Each row is a point on a tangle of strands that fork, close into loops and nearly touch. The rows are in no order.
In the rows, 128 means zero.
Points whose rows are less than 110 apart are linked; no others are. Some points are linked to none.
z_353: [152  91 152 104  69 120 105 135 135 191 168  83  34 155 109 130  82 119
 120 138]
z_373: [118 125  65 127 120 161 164 136 148 120 133  62 141 138 114 129 144 133
 103 145]
z_486: [103 142 104  89 179 114  56 152  77  82  96 149 175  96  97  59 152 143
  92 166]
z_225: [175 129 104 112  97 122 121 157 163 137 138 113  95 144 131 147 159 116
 156 140]
z_434: [182  99 127 134 150 112 119 127  98  89 115 142 108 117  77 129  97 112
 130  88]
z_162: [141 160 193 149 108 108 135 126 146 142  96 175 136 112 141 120 101 119
 114 108]
z_918: [ 82 131 120  81 202  41  64 138  84 102 109 148 193  88 103  51 165 174
  91 145]
z_838: [169 126 171 125 102 104 157 144 182 171 114 115 111 151 175 192 121 138
 197 121]
z_588: [ 71 114 134 134 159  42 125  88 136 127 157  85 147 103 104  96 175 154
 117  77]
z_681: [142 135  76 124 145 153 168 171 117 106  91 118 167 152 170 106 148 122
 164 178]
z_231: [ 78  98 170 102 204 114 106 139 116 113  86 126 166  68 115  71 131 134
  95 139]
z_999: [183 115 156 143 150  50 110 138 120 139 125 113  97 123 130 106  88 124
 184 107]
z_404: [168 119 100 130 168 190 150 130 136 143 137  70 152 152 115 122 156 131
 104 145]
z_437: [112 130 121 146  78 148  86  98 131 162 104 119 143 111 154  84 140 120
  78 173]
z_307: [ 78 140 175 116 129  98 110  90 132 150 108 175 126  90 153  94 155 129
  86 124]
z_288: [ 88 121 168 119 179  56 157  92 126 101 123 174 123 140 111  92  80 169
 142 117]
z_104: [119 120 136 135  81 121 102 110 124 155 176 156  65 114 127 129 162 108
 117 118]
z_987: [112  61 138 119 110 139 191 124 127 155 194 101  59 128 158 117 114 135
 142  87]
z_545: [ 96 149 130 121 140 152 112 119 131 192 149 145 104 163 131 189  94 132
 126 139]
z_995: [180 109 139 151 125 137 108 160 131 179 119 134 129 170 126 109  99 131
 123 126]
z_180: [121  83  74 137 125 168 118 135 109 117 143  37 119 128  94 129 114 105
 118 139]
z_956: [ 80 143 136 186  97 135 155 181 152 144 125 109 135  89 121 138 162 104
 159 116]
z_722: [119 161 139 130 192 100  68  84  71 100 150 120 190 114 131  88 170 156
  64 110]
z_872: [ 72 160 139 110 180 105 129 129 145 116 130 115 130  87 109 125 177 122
 155 157]
z_976: [100 117 123 133 108 203 131 157  91 100 113 126 126  98 135 136  82  88
 157 153]
z_589: [119 132 123 157 114 193 108 134 120 121 133 117 126 129  62 160  84  99
  96 115]
z_487: [152 113 131 116  73 153 192 169 161 107 138 175 136 164 130 208 153 133
 128  90]
z_721: [ 82  96 128 130 136 166 109 136 101 148 135 109 111  93  96  64 109 111
 117 146]
z_236: [144 139 121 127 157  39 138 118 138  79 119 107 163 123  94  80 135 149
 159 107]
z_810: [150 149 146 136 105 176 127 114 146 128  96 106 144 138  89 134  85 120
 111 159]
z_110: [ 79 115 122 101 151 119 178  99 154 141 112 122 132  96 175 138 187 146
 120 126]
z_137: [141  80 154 118  72 164 162 155 142 142 168  96  58 113 155 134 113 104
 149 118]
z_583: [191 133 114 117 110 191 156 202 138 130 131 155 133 160 151 122 137 122
 146 161]
z_983: [130 156 166 117 164  62  93 145 137 124 105 110 155  82  84  39 111 143
 138 152]
z_407: [146 125 152 127  81 111 165 171 142 136 137 107  94 137 150 214  97 131
 206  86]
z_901: [132 121 135 117 128 168 117 139 106  99 119 129 129  92 128  84 127 100
 134 168]
z_371: [106 112 156  89 178  87 117 152 145 151  94 140 125  94 106  55 130 130
 120 151]
z_152: [111 137 152 138 135 188 123 115 130 139 103  99 165  96 168 130 165 108
  75 134]
z_94: [ 67 104 119 134  72 104 188 110 132 127 134 165 113 127 183 134 127 127
 142 118]
z_74: [196  85 178  92 141 137 119 136 154 139  91 134  81 109 109 170 119 121
 145 112]
z_884: [ 95  62 138 143 106 149  91 134  81 147 128 129 112 113 148  86  99  93
 102 136]
z_973: [120  66  93 116 137 165  88 115 112 144 134  84  98 130  93 170 108 124
 103 125]
z_875: [146 118  96  96 109 158 198 146 148  94 114 178 118 191 154 194 114 156
 145 125]
z_680: [116 174 126 154  57 196 109 142 127 169 136 158 142 170 145 136 152 104
 110 175]
z_346: [150 167 124 116 173 179 154 140 162 133 119  80 151 128 125 104 139 133
 149 169]
z_773: [172 120 120 122 111  75 158 143 168 125 134 154  83 160 123 161 148 150
 152 118]
z_570: [ 89 129 148 118 172 149 128 133 137 144 147 148 111 134 114 189 117 127
 167 111]
z_464: [182  94 136 105 166 149 149 141 144 122  98 147 117 117 140 132 131 148
 118 112]
z_386: [137 170  89 129 115 116 176  88 152  43 137 151 138 144  95 143 131 137
 130 104]
z_965: [126 131  92 117 202  57  96  90 103  86 105 104 183 138 152 111 150 157
 120 125]
z_651: [147 151  78 125  58 157  95 149 107 125 117 136 116 138 191 180 112 111
 166 177]
z_821: [ 89  63  89 130 145  88 162 141 121 122 152 156  99 158  66 117 131 141
 115 104]
z_864: [ 99 140 135 110 174  47 164 113 132  61  90 135 155 118 108  97  78 146
 186 115]
z_364: [150 140 132 135  81 155 161 134 171 139 146  96 117 126 165 202 190 135
 140  94]
z_734: [ 87  85 152 112 174  83 154 118 121 130 137 147  89 130  93 118 111 143
 150 108]
z_840: [ 99 132 142 107 173  96 102  92 114 131 119 181 148 125 147 103 199 151
  78 130]
z_835: [113 164 106 144 160 168 123  78 115 103 124  90 159 126 140 128 165 128
  62 127]
z_9: [ 97  81 160 147 112  96  90 148 116 178  98 137 100  86 140 146 122  69
 134 111]
z_343: [166 118  91 121  94 166 137 123 148 150 157  84 115 176 115 188  98 135
 118 119]
z_63: [156 111 169 165 136 104 159 139 134 120 110  95 154 105 122 110 132 119
 145  81]
z_753: [ 97 137 177 156 172 143 123 143 113 115 146 153 119 102  86 146 145  96
 167 112]
z_141: [233 132 153 128 170 141 112 151 143 134 105 123 136 135 122 101 117 126
 119 129]
z_686: [130 160 118 136 182  84 130 101 121 107  86 183 164 171 151 157 169 145
 115 107]
z_258: [ 96 161 100 138 120 167 111 128 113 148 144 176 119 153 150 167 131 117
 120 169]
z_990: [100 126 128 102 182  83 168 103 142  86 124 157 157 162  78  92 117 191
 116 129]
z_340: [167 116 124 166  92 164 165 136 105  82 133 133 132 154 130 129  82 119
 137  87]
z_883: [113 155  84 123 172 189 105 138 107 161 142 158 131 184 163 172 168 144
 101 163]
z_347: [117 140  67 142  15 159 124 184 108 117 117 171 144 169 161 170 130 113
 142 160]
z_268: [159 110 141 129  65 162 153 119 143 113 149  89  92  97 166 157 146 120
 156  88]
z_966: [ 79 115 159 106 213  70  88 117  98 135 106 143 197 113 137  84 135 173
  87 125]
z_120: [140 147  92 140 119 112 102 105 115  92 127  99 121 101 126 158 170 106
 152 123]
z_670: [128 195 103 104 148  82  84  85 143 133 144 142 118 138 110 140 119 154
 147 174]
z_14: [142 150  94 132 109 126 152  79 138  88 121 170 156 179 131 173 143 146
  81 100]
z_826: [151 131  86 149  34 139 142 162 138 148 125 158 136 183 127 180 101 125
 113 138]
z_89: [147  78 194 139  64 128 169 191 147 141 147 128  93 143 102 176 107 113
 129  72]
z_896: [ 90 141 160 152 128  61 135  97 143 124 156 114 127 115 107 153 151 127
 126  82]
z_358: [107 155 126 126  43 163 112 111 146 164 136 153 110 127 139 105 117 126
 105 171]
z_440: [147 117  79  92 119 193 163 138 126 120 127 182 128 186 180 156 117 150
 107 154]
z_158: [ 77 188 137 163 203 125 102 137 102 140 164 128 191 135 126  88 170 146
 114 144]
z_563: [127  67 134  98 114 157  93 130 129 180 142  57  68 126  93 158  76 103
 122 133]
z_301: [ 80 208 132 139 137 149 119 118 134 170 129 107 174 123 118  89  96 154
 114 186]
z_498: [101 175 161 145 132 101  88 113 124 134 105 184 157 112 153  96 112 119
 101 144]
z_127: [172 125  98 138  61 184  97 144 128 145 122 112  99 151 144 141 130 104
 147 167]
z_71: [100 110  94 117 106 122 160 122 153 160 129 154 127 125 211 133 169 134
 117 141]
z_264: [128  83 146 115 116 178 198 196 137 135 141 126 124 152 168 171 109 146
 177 115]
z_554: [193 115 133 165  94 117 137 133 107 109 129 123 102 160  99 164  89  92
 151  92]
z_96: [149 125 148 104 149 126 174 135 162  86  76 164 130  86 129 107 122 142
 159 137]
z_351: [ 72 183  98 138 146 144 106 127 126 125 131  95 194 126  88  72 121 116
  83 175]
z_508: [109 104 106 140  94 185 146 151 118 107 110  91 120  95 125 198  90  87
 182 133]
z_234: [125 110 120 116 125  98 184 102 125 129 182 120  91 135 176 104 126 165
 154 121]
z_873: [167 160 108 151 111 161 141 135 113 105 131 133 156 157 115 106  89 137
 136 147]
z_739: [153 101 152 120  69 167 173 176 170 165 102 141 138 123 130 134 117 114
 113 129]
z_832: [130 135 185 109 196  63  90  98 142 125 153 118 128 102  62  95 155 153
 112  95]
z_179: [ 85 126 155 156 129 128  90 156 108 180 126 155 130 124 160 145 125  94
 161 129]
z_759: [148  96  78 104 148 121 118  75 109 119 152 119 125 159 136  79 128 161
  82 124]
z_922: [164 158 114 133 128 119  96 115 156 134 135 105 132 114 120 124 171 125
 119 132]
z_955: [104 128 152 169 126 121 168 170 149 130  94 115 161  92 113  99 116  89
 155 134]
z_996: [116 160 103  97 169 138 141 108 142  94 137 130 144 139 100  70 104 162
 119 157]
z_496: [166 131 116 141 128  75 142 108 134 137 103 158 134 168 173 161 150 148
 151 106]
z_417: [128 117 115 129  68  94 125 142 143 186 189 118  83 184 104 145  85 138
 134 147]
z_776: [163 166 191 126 132 150 129 106 146 122 115 147 114 109 109 148 129 129
 115 101]
z_493: [171 140  88 115 168  81 122 117 115  88  81  96 161 125 144  92 126 139
 154 128]
z_934: [181  86 159 145  75 127 172 201 157 169 113 134 119 164 145 154 109 134
 128  81]
z_169: [ 95 179 108 124 146 157  68 109  83 114 166 133 154 115  94  75 124 119
  96 181]
z_764: [ 90 105 125 128 107 138  62 112  90 168 111 108 126  91 171  70 157  97
  83 145]
z_138: [179  83  81 145 167 137  99 142  73 125 143  98 108 137 151 110  97 124
 153 115]
z_214: [163 163 111 131 102 115 119  88 123 127 109 176 147 184 175 183 106 145
 128 119]
z_768: [145 140 183 139 154 109  60  99 118 136 184 114  97  92  75  79 138 127
 107 104]
z_801: [114 137 125 160  85 138  91  89 115 129 153  62 112  86  97 137 103  92
 135 125]
z_825: [139 163  82  97 150 119 111  88 131  92 156 117 143 156 110  69 154 165
  71 159]
z_524: [150 120 121  96 188  90 103 109 124 106 100 145 138 127  76 123  99 138
 115 100]
z_376: [185 147 189 106 139 122 127 125 188 120 113 147  89 112  74 175 112 128
 144 105]
z_21: [148 156 117 145 132 180 162 187 109 109 114 154 176 153 129 104 127 120
 162 167]
z_732: [ 76 126 160 102 180  63  90  88 114 115 159 121 119  86 121  70 164 153
 100 101]
z_796: [141  59  77  96 115 118 155 119 132 121 127 121 127 147 137 109 136 133
  89 111]
z_219: [120 113  91  84 145 213 137 156 126 162 130 179 134 175 187 184 159 142
 111 171]
z_870: [140 111 167 135 104 148 125 179 152 181 116 140 102 137 114 133  66 109
 114 144]
z_153: [170 127  75 116 109 164 116 122 115  74 130 117 113  97 165 138 175  94
 146 138]
z_165: [ 96 146  90 134  58  98 174 125 159 104 124 167 117 122 133 138 139 128
 132 123]
z_370: [122 142 148 111 186 161 160 126 147 136 114 106 144 122 120 167 110 141
 156 145]
z_711: [113 197 128 111 121 176 105  73 165  92 134 134 116 118 117 146 156 140
 105 144]
z_136: [ 83 154 140 166 133 112 164 110 120 132 138 119 158 135 139 106  76 148
 153 133]
z_310: [102 139 174 194 157 126 144 139  87 103 135 146 139 118  91 152  89 104
 177  91]
z_812: [ 95  96 127 130 106  83 109 126 115 169 152 147  71 122 113 158 121  98
 136 114]
z_245: [166 134 125 126  52 170 142 146 163 173 164  75 133 158 154 200 127 135
 139 124]
z_775: [118  92 158 169  89 144 147 153 119 162 122 109 122  95 183  76 147 115
 132 132]
z_617: [171 121 102 130 110 149 130 143 113  97  86 118 128  81 179  96 126  96
 151 146]
z_940: [122 190 152 138 164  85  80  88  93 124 130 148 169 111 157  75 144 142
 122 125]
z_924: [125 111 114 132 105 115 150 139 141 100 113  78 117 104 129 206 104 109
 183 105]
z_257: [112 111 146 121 151 104 151  80 150 135 116 110 129 113 138 175 181 151
 119  80]
z_792: [112 121 119 138  25 125 132 131 154 127 161 170  80 135 144 163 165 116
 125 118]
z_67: [143 152 157 123 150  57  93 124 129 131 102 126 127  92 132  94 103 125
 185 147]
z_187: [123 167 116 148 166 149  85 106  79 108 107 125 198 138 142  93 170 126
  52 139]
z_750: [139  96 167 158 132  75 145 134 124 156 144  79 102 124 120 134 100 116
 165  97]
z_689: [133 144 134 116 209 119 136  83 101  93 112 153 149 140 106 158 140 143
 111  91]
z_566: [129  78  71 123 115 127 143 141 100 106 148 142 104 123  88 110 131 109
 110 129]
z_957: [ 96 166 143 149 140 148  40  98  80 124 178 120 130  94  81  73 135 116
  94 124]

A fork is a point with three links, a tip a point with one. Leave the first point through the second and follow the links. Name the first fork or tip that comes.
z_966; z_231 | z_956
z_956; z_955 | z_486
z_301; z_351 | z_179
z_165; z_94 | z_301
z_417; z_353 | z_570
z_570; z_370 | z_417

How many points has the smallest loop of links through each point below? Write 0 if it is on no loop.
z_990 | 9
z_901 | 0
z_999 | 0

A piece is all that can be reached along the links. How many separate loops has the piece of each point below (a circle has one, a figure eight two, a Y none), and how many tips (points with one link)?
z_759 | loops 1, tips 1
z_764 | loops 0, tips 9
z_110 | loops 0, tips 2
z_840 | loops 0, tips 4
z_137 | loops 0, tips 2
z_956 | loops 0, tips 2

Name the points in between on the shortest way along the links from the first point to the second, in order.
z_169; z_94 | z_957, z_768, z_832, z_732, z_588, z_896, z_257, z_110, z_71
z_563; z_487 | z_973, z_180, z_373, z_404, z_346, z_370, z_570, z_545, z_258, z_883, z_219, z_440, z_875
z_219; z_686 | z_883, z_258, z_680, z_358, z_437, z_764, z_884, z_721, z_901, z_617, z_153, z_120, z_922, z_225, z_773, z_496
z_307; z_934 | z_498, z_162, z_776, z_376, z_74, z_464, z_141, z_995, z_870, z_739
